A landscape with many valleys, sampled at points; each row gives a point and its height.
From any point a ball rolls to the lowest of the 2 points nearest to it. It stops when none of these is lower. Distance is the straight distance between rows; heights are no part of it.
Q_930: [ 96 125 164 118 114 119 125 148 199 165 103 121 124 109 151 140 106 127
  97  64 117 112]  (h 434)
Q_586: [184 191  93 171  91 138 123 133 137 131 130 148 144 116 136 159 117 155
  95 118 105 126]  (h 162)
Q_502: [170  91  76 199 131 158 109 141 154 148  95  82 141  76  84 194  94 119
  83  48 163 164]  (h 535)
Q_663: [103 132 152 103 156  97 120 163 124 134 158 129 104 155 169  84 161 118
 132 156 126 103]  (h 547)
Q_481: [179 120 109 133 112 116 131 123 127 151  79 144 142  95 123 172  58 147
  45 135  84  77]  (h 625)
Q_557: [145 108 111 110 143 191 131  69 132  73 151 104 100 186 134 108  80 121
 189 115 131 121]  (h 335)
Q_700: [ 42 127 132 106 170 142 151 136 169 113 122  95  93 131 138  68 104  87
 133 114 121 108]  (h 445)
Q_598: [163 123  65 157 103 202 126 150 106 110 142 130 101 111 124 121 114 167
 104 105 128 172]  (h 88)
Q_995: [131 166 144 125  89 124 107 112  97 121 121 183 144 124 112 144 148 136
 117 157 123 140]  (h 567)
Q_135: [113 132  96 109 105 163 139 120 151 136 125  82  82 141 100 139 103 118
 136 126 104 137]  (h 499)
Q_793: [ 69 122 160 163 168 110 150 163 147 132 132 134 111 112 156 163 118  93
 144 111 147  77]  (h 418)
Q_149: [133 146 139 162 132 104 122 120 135  95 165 111 112 154 137 116 173  98
 201 184 133 109]  (h 422)
Q_163: [100 167 115 131 126 164 166 145 104 139  78 132 144 142 120 153  96 110
 151 108 123 151]  (h 345)
Q_856: [ 85 132 171 127 161  88  93 144 130 110 132 132 121 173 157  63 188 124
 152 168 141 116]  (h 509)
Q_185: [123 102 137 116 150 135 152  87 176 108 183  91 108 159 134 133  72 105
 151  80 146  91]  (h 180)
Q_682: [128 165 166 120 136 101 120 138 137 145  84 190 159 123 175 149 110 137
  93 130  92  78]  (h 486)
Q_744: [151 155 137 112  88 171 117 109 103 148 121 171 134  98 108 142 110 145
  85 140 122 147]  (h 565)
Q_871: [115 152 162 116 117  95 111 138 103 141 136 187 154 118 149 135 173 127
 120 169 116 109]  (h 586)
Q_402: [169 121 172 125 110  73  86  79  69 117  68 167 191 149  92 116 147 185
  81 159 127 174]  (h 531)
Q_867: [159 123 163 132 119  56  98 126  78 116 131 141 180 140  90 128 203 173
 126 149 146 190]  (h 383)
Q_687: [172 129  80 143 111 145 123 169  75 128 159 156 116  86 117 140 155 144
 112 173 130 143]  (h 220)
Q_89: [136  94 166 125 186 129 167  92 169 101 169 123 103 152 193 116 104  91
 194 150 168  81]  (h 524)
Q_123: [147 102 110 137 140 179 172  69 144  81 171  78 105 168 135 129  65 124
 164  95 140 123]  (h 273)
Q_303: [ 88  98 162 154 165 123 176 100 179  81 135 118 101 150 190  77  80  87
 178 129 174  63]  (h 420)
Q_253: [161 128 155 143 124 122 142 177 131 176 103 132 118  72 144 187 109 125
  85 125 107 122]  (h 332)
Q_826: [151 118 137 164 137 118 137 186 121 158 121 115 112 102 130 204 103 121
  91  88 138 117]  (h 333)
Q_233: [ 97 124 163  80 105  87 102 124 112 105 105 126 157 127  87  84 189 164
 122 158 101 157]  (h 246)
Q_594: [107 129 140  97 124  99 140 136  58 152  82 165 174 126 107 113 128 127
  90 176 109 137]  (h 433)
Q_453: [114 132 155  81 110 135  96  73  65 138  72 115 178 159  81 111 154 179
  94 149 102 204]  (h 498)
Q_169: [103 143 136  97 129 117 145 154 121 143 154 184 157 108 160 128 157 131
 135 133 120 103]  (h 605)
Q_900: [ 74 121 157  78 149  81  96 147 120 119  83 124 173 124 124  43 181 147
 121 161 101 144]  (h 299)
Q_192: [ 75 118 158 133 193 117 148 150 163 116 162 104  97 114 189  65 133  83
 164 160 150  83]  (h 510)
Q_40: [154 181 114 137 105 106 124 146 117 127 110 146 173 156 142 127 111 159
  93 132 104 113]  (h 94)
Q_52: [161 151  75 153  88 152 129 116 124 126 175 142 112 134 128 123 151 144
 144 122 151 128]  (h 211)
Q_664: [ 63  95 136  96 132  88 108 102 103  79 100 118 153 134  72  87 186 144
 150 154 118 167]  (h 191)
Q_146: [ 86 154 174 104 135 124 123 146 179 146  96 175 142 119 181 131 101 137
  94  93 107  94]  (h 463)
Q_134: [196 158  95 176 120 148 115 145 148 135 147 144 149  75 162 177 122 166
  91 116 104 116]  (h 202)
Q_423: [173 144 143 128  95 109  87  91  68 105 104 189 177 120 111 135 157 172
  98 161 127 156]  (h 548)
Q_435: [195 123  51 162 136 183 110 131 155 154 158 140 104  98 116 152 130 126
  84 116 172 121]  (h 505)
Q_468: [ 83 157 160 120 164 100 127 168 158 151 161 137 108 156 178  96 134 120
 109 129 144  82]  (h 579)
Q_837: [ 62 115 134  77 136 120 141 106 131 109 136 113 125 140 121  44 151 105
 167 153 115 130]  (h 192)
Q_362: [156 123 107 110 158 183 107 101 119 108 160 116  84 171 118 135  93 123
 167 125 148 151]  (h 380)
Q_914: [164 130  95 116 151 170  94 109 142 130 155 117  90 153 109 172  86 132
 110 106 137 126]  (h 406)
Q_165: [101 146 115 119 125 120 170 146  84 160  80 148 168 133 114 133 106 109
 113 136 107 131]  (h 395)
Q_848: [170  85 106 138 134 143 125 121 195 133 151  56  99 102 107 172 114  98
 143  72 136 134]  (h 497)
Q_659: [ 75 117 165 169 187 109 157 153 173 126 166 117  97 123 189 135 128  78
 161 130 159  70]  (h 458)
Q_371: [184 137  58 166 133 178 148 117 138 162  97 122 157  54  95 145  91 123
  44 125 123 131]  (h 581)
Q_975: [115 123  87 105  72 155 139 124 152 164 101  99 105 115  86 136  93 138
 100 122 104 114]  (h 522)
Q_442: [173 138  58 116 100 153 113 112 105 129 153 161 138 149 115 114 135 144
 121 116 140 145]  (h 165)
Q_56: [127 117 137 102 127 141 152 134 148  96 178 137 138 111 160 126 148 110
 196 118 116 119]  (h 643)
Q_87: [131  89 109 162 124 126 158 131 149 157 183 135  99 102 127 190 121 102
 132 104 178  98]  (h 421)
Q_679: [113 110 139  97 109 129 132 146 211 151 130  96 107 125 134 124 109 119
 137  76 116 113]  (h 461)
Q_174: [161 120  73 161 124 149 136 119 137 182 153 146 104 112 109 174 108 120
  97  95 182 112]  (h 475)
Q_415: [163 125 106  88 124 117  95 146  91 116 120 134 140 118  94 119 161 158
 128 169  87 148]  (h 377)
Q_103: [177 122  65 196 136 180 123 133 146 156 103 112 154  57  85 174  99 125
  50  82 155 160]  (h 558)
Q_780: [ 90 136 128 105 130 119 158 152 148 125 147 151 158  99 153 145 133 111
 156  99  97 106]  (h 623)
Q_484: [181 126 140 108 115  86  96 133  84 118 101 128 152 119  90 109 174 169
  88 190  72 152]  (h 404)
Q_878: [142 141 150 128 164 115 120 164 176 168 139 111 116 149 167 172 119 118
 125  93 133  99]  (h 387)
Q_713: [ 91  89 124 108  99 157 166  82 118  80 146  90  98 166 113  71 114 123
 179 146 135 128]  (h 268)
Q_190: [126  99 175 150 153  89 131 145 188 156 149  69 140 108 122 180 133  88
 126  55 153 120]  (h 457)
Q_673: [175 124 107 170 120 150 154 109 158 108 177 100  88 142 166 141 118 111
 184 123 154 101]  (h 315)
Q_80: [135 153 130  80 115 138 116 107 107 139 130 125 138 174 115  94 145 129
 156 136 126 182]  (h 245)
Q_259: [ 35 141 146  86 159 118 105 149 122 120  71 130 152 105 134  18 157 116
 111 154 110 145]  (h 336)
Q_61: [ 95 102 176 129 162  49 109 135  99 109 120 124 184 132  93 115 196 152
 153 151 157 189]  (h 292)
Q_354: [ 89 143 166 145 153  89 126 121 120  77 158 111 123 158 174  76 183 112
 193 178 137  99]  (h 465)
Q_294: [170 141 150 152 115 128 127 165 117 157 131 149 147  76 179 192 141 158
  92 135 111 109]  (h 265)
Q_875: [154 140 133 144 143 140 150  96 136 120 195 110 109 160 175 123 157 102
 192 163 142 100]  (h 376)
Q_397: [155 123 110 142 128 115 119 164  66 119 155 156 115 126 132 151 181 141
 157 174 132 131]  (h 278)
Q_881: [ 92 116 123  96 113 130 151 104 136 109 169 113  98 152 115  86 128  99
 158 136 139 120]  (h 179)
Q_83: [133 143 100 143  78 142 123 143  90 115  99 135  93 130 113 105 154 140
 156 145 124 162]  (h 219)
Q_876: [135 136 119 111 120 150 130 135 193 131 145  78  94 105 110 153 105 116
 146  87 105 124]  (h 481)
Q_879: [168  77  93 163 128 152 118 125 168 147 116  90 134 106 106 182 106 108
 127  38 164 152]  (h 515)
Q_147: [155 159 144  91 147 139 132 124 106 149 165 130 120 163 121 125 135 111
 141 149 135 158]  (h 289)
Q_568: [147 114 126 163 125 149 145 107 167 145 172 121  78 115 135 163 114  84
 168 122 165 108]  (h 369)
Q_978: [ 35 145 130 100 123 131 146 136 128 120 105 107 120 126 117  94 112 118
 110 132 101 115]  (h 405)
Q_455: [140 105 129 109 134 103 112 151  75 127 115 147 144 136 117 117 191 143
 160 176 120 155]  (h 334)
Q_28: [112 106 125  99 121 139 184 103 159 133 176 109 111 155 126 102  87  95
 151 111 145 103]  (h 51)
Q_884: [ 49 155 143 113 147 113 134 152 127 119  77 148 137 119 140  83 136 105
 126 140 101 125]  (h 370)
Q_352: [ 64  99 155 112 183 139 161 138 146  91 139  84  80 132 160  61  96  87
 167 148 127 113]  (h 494)
Q_428: [148 163 124 124 128  84  97 129  82 119  96 160 173 183 135 123 134 163
 103 155  94 105]  (h 150)
Q_494: [132 146 142 117 147  67  89 132  92 115 116 123 162 196 106 104 154 160
 112 156 131 135]  (h 222)
Q_487: [170 147 160 124  87 139 136  98  97 143  90 184 158  85 131 147  83 141
  69 155  79 128]  (h 526)
Q_117: [138 151 118 112  69 152 146 116 136 164 112 145 105 110 101 149  99 141
  78 130 108 139]  (h 546)
Q_152: [158 135  92 109 103 162 101  82  93 132 128 147 152 172  94  99 148 163
 134 131 135 180]  (h 206)
Q_623: [123 106 141 106 106 108  98  83  75 109  89  89 175 149  65 112 178 193
 111 131 132 214]  (h 477)
Q_491: [ 66  86 139 145 159 119 141 141 158 124 119 133  86 133 130 170  90  94
 146  93 159  78]  (h 368)
Q_476: [176 122  73 164 119 148 123 122 123 163  93 146 131  52 109 177  88 123
  57 137 114 102]  (h 604)
Q_692: [154 131  80 155  85 169 124 149  81 109 116 138  95  93 101 128 132 157
 110 147 120 164]  (h 154)
Q_766: [143 125 133 150 108  89  99 110  73 103 107 114 154 161  70 102 179 173
 141 139 155 204]  (h 442)
Q_393: [106 106 124 150 127 149 132 171 111 142 101 124 100 119 126 176  83 135
 110  77 135 140]  (h 253)
Q_809: [ 69  97 138  95 153  97 119 108 121  81 114 104 156 141 109  50 185 110
 191 155 121 156]  (h 124)
Q_561: [ 92 152 118 144  98 145 155 145 107 111 107 139 115 125 128 134 121 107
 169 114 122 145]  (h 290)
Q_279: [143 158 162 118 167 130 121 151 146 146 161 110  96 162 153 146 114 108
 156 131 136 117]  (h 344)
Q_375: [148 116 104 156  96 174 137 156 129 136 116 120  99  89 118 163  93 152
 112  68 137 172]  (h 167)
Q_95: [175 135  65 159  93 148 143 123 165 129 174 112 101 137 137 136 111 127
 150  83 140 116]  (h 259)
Q_211: [165 151 162 132 114 103 117 104 108 136  92 194 166 101 158 144 114 145
  92 181  71  80]  (h 506)
Q_902: [139 109 177 162 150  98 113 146 186 165 160  89 132 126 178 185 141 116
 134  59 158 102]  (h 428)
Q_422: [ 76  97 136 145 144 139 148 118 166 108 122 134  83 165 157 115  90 103
 164 107 160  83]  (h 272)
Q_23: [120 134 179  91 135  90  83  86  82 120  71 142 200 167  96 109 147 161
  95 156 114 180]  (h 513)

Two balls start at each pair of points below. Name the first point that both come to, or write -.
Q_744 / Q_476 | Q_876
Q_884 / Q_594 | -
Q_371 / Q_481 | Q_930
Q_902 / Q_468 | Q_279
Q_190 / Q_914 | -

For each start below, name the point where the ball stops.
Q_423 | Q_809
Q_352 | Q_809
Q_415 | Q_598
Q_165 | Q_598
